A landscape with many valleys, sampled at points; each row gives a point and its height.
From any point a ball takes the steepest step (drop divided by distance) to one of its 5 nearest points. It stops when none of these is lower. Distance is the straight distance between rows; heights are no part of it.
fola: [ 11  31   7  -8 -30   6   8   3  23 -23  17  10  -3]  (h 601)
lumut: [ -3  13   0  -4 -27   1  13   8  23 -15   0  -5 -12]  (h 343)
nilig: [-16 -11 -17   5   0   5  -4  16  18   5 -28 -10 -13]  (h 364)
nafo: [  3  -7   1   0  21  -5   0 -11  -9  15   8   1   0]  (h 616)
nep: [ -8 -32 -36   6  10  -2 -14   7  -6  35 -32 -36  -7]  (h 208)
tudaz: [ 0 12 20 -7 10 -1 -4 -2 -5 -6 20 14 20]  (h 280)
pozes: [ 11  28  27  -4 -25  11  -6   1   0 -32  24  24  19]  (h 471)
bubaz: [-12 -27 -35   8   6   6 -14  17  10  25 -38 -27 -14]  (h 684)
tus: [-2  5 13 -1 11 -1 -2  0 -1  5 13  6 12]  (h 396)
vizo: [ -1 -39 -15  15  31  -8   4 -17 -46   9 -26 -13 -10]  (h 805)
rig: [  5 -32  -7  13  25  -5   5 -21 -47   9 -12   0  -8]  (h 869)
mukip: [  1  24  -3  -9 -34   2  14  13  29 -13   8  -4 -10]  (h 467)
kage: [ -2 -16 -14   3  15  -6  -5  -2  -6  28  -5 -14  -1]  (h 428)
fon: [ -8   4   8   1 -13   6   4   8  12 -12  -4   8   2]  (h 312)
puvok: [ -7   5  13   1  -4   4   0   9   6 -11   5  11  12]  (h 233)
begog: [ -6 -18 -20   6  13  -3  -9   5  -3  30 -16 -19  -4]  (h 25)
dusid: [  1 -32 -13  12  25  -9   6 -20 -42  12 -19  -9 -12]  (h 778)
pafed: [ 11 -21  -7   3  19  -7   1 -20 -30  14   1   1  -7]  (h 763)
Saka: [ 12  10  19  -9  22  -2  -2 -14 -14  -5  22  15  10]  (h 475)
turif: [  4  17  20  -3 -20   7  -1   4   5 -26  15  17  15]  (h 297)
nubu: [  8  26   5  -8 -33   7  11   5  24 -21  13   7  -6]  (h 591)
fel: [  8 -23 -11   5  19 -10   1 -17 -26  18  -4  -8 -10]  (h 666)
fofu: [-14  -1  -6   0 -12   1   6  12  20  -7 -18 -11 -16]  (h 131)
Dunal: [  4  17  14  -3 -25   6   2   4  11 -25  10  17   7]  (h 449)
rumam: [ -7 -10 -12   6  12  -1  -5   5   1  22  -7  -7   1]  (h 474)
zosom: [-3 -8 -5  1 15 -1 -4  0 -5 19  0 -3  5]  (h 581)
Safog: [  8  -8  -3  -2  21  -7  -2 -11 -12  16   6   1  -3]  (h 671)
koli: [ -2   9  12   2 -20   5   5   7  13 -21   1  12   3]  (h 349)
zafif: [  0 -32 -27   6  19 -11  -5 -10 -20  26 -20 -30 -12]  (h 602)
natag: [ -9 -17 -22   8  12   5  -9  15   7  23 -26 -17  -9]  (h 563)
ribo: [  6  22  31 -10   3  -1  -6  -7  -8 -19  28  16  27]  (h 415)
sezu: [  6 -17 -14   2  18 -10  -1 -11 -18  24  -3 -12  -6]  (h 577)
Galub: [ 12  25  16  -6 -29   8   2   1  14 -28  17  18   5]  (h 615)
demes: [  6  30  35  -8  -6   1 -10  -9 -11 -26  34  19  30]  (h 506)
bevam: [ -1 -11  -9   3  17  -3  -6  -1  -6  25  -2  -7   0]  (h 526)
gen: [  8  -4   2  -4  21  -4  -1 -14 -13  14  13   5   1]  (h 647)
dol: [-8 -2  6  5 -4  3  1 11  9 -6 -8  5  4]  (h 321)
sib: [  8  35   2 -11 -34   5  13   9  26 -19  16   4  -4]  (h 688)
Dasiv: [-12   2   0   3 -13   2   4  11  20 -10 -15  -4 -10]  (h 212)
toluv: [  0 -33 -21  10  24 -13  -1 -17 -32  18 -24 -22 -15]  (h 706)
bipid: [-15 -15 -18   5   2   4  -6  16  13  11 -30 -15 -17]  (h 466)
Nifit: [  1  13  22  -2  -5   5  -2   3   2 -16  15  17  21]  (h 41)
buri: [-18  -6  -7   5  -2   4  -1  13  14   1 -20  -6  -9]  (h 286)
nudak: [  7 -26 -16   5  20 -13   0 -16 -27  20 -11 -12 -11]  (h 667)
tinuf: [ -1  18   2  -7 -31   2  13   6  25 -18   3   2  -8]  (h 411)
gusi: [-13  -4  -1   7  -2   5   0  10  12  -1 -14   2  -1]  (h 299)
fote: [  8  17  25 -11  16  -3  -6 -14 -13 -14  28  16  19]  (h 465)
tok: [ 16  -8   3  -2  23  -3  -1 -22 -29   7  11  13  -3]  (h 799)
lum: [-1 -2  6 -1 17 -1 -4  0  1 11  7  3  8]  (h 488)
Veku: [ 14  34  10  -8 -29   9   8   3  23 -27  20  15  -1]  (h 132)
Rak: [  1  17  25  -8   8  -1  -5  -6  -5 -13  22  17  24]  (h 294)
Mimog: [  8  20  23  -4 -24   9  -2   1   5 -28  17  21  13]  (h 385)
Voto: [ -5 -28 -32   6  12  -8 -10   1  -9  34 -25 -32  -6]  (h 267)
Dul: [ 12  48   2 -16 -32   8  14  15  33 -20  25   8   0]  (h 904)
zud: [-10   4  -5  -2 -21  -2  11   8  23 -13 -11  -8 -18]  (h 243)
Giz: [-9 -3  2  4  9  1 -4  6  3 13  0  0  9]  (h 523)
forup: [ -5   7   6   0 -20   3   5   9  18 -16  -3   5  -5]  (h 302)

For each start below, name the point where the ball stops.
fote | Nifit
Dunal | Nifit
mukip | fofu
tinuf | fofu
forup | fofu
nudak | begog
koli | Nifit

Call two points neighbours if one is among the 5 nearest of the other. Go from one point of each pair to the other, from neighbour to neighbour, staying as low as possible. Name the highest point that can't be avoided.
Nifit / Veku | nubu
fofu / Nifit | fon
begog / Nifit | Giz
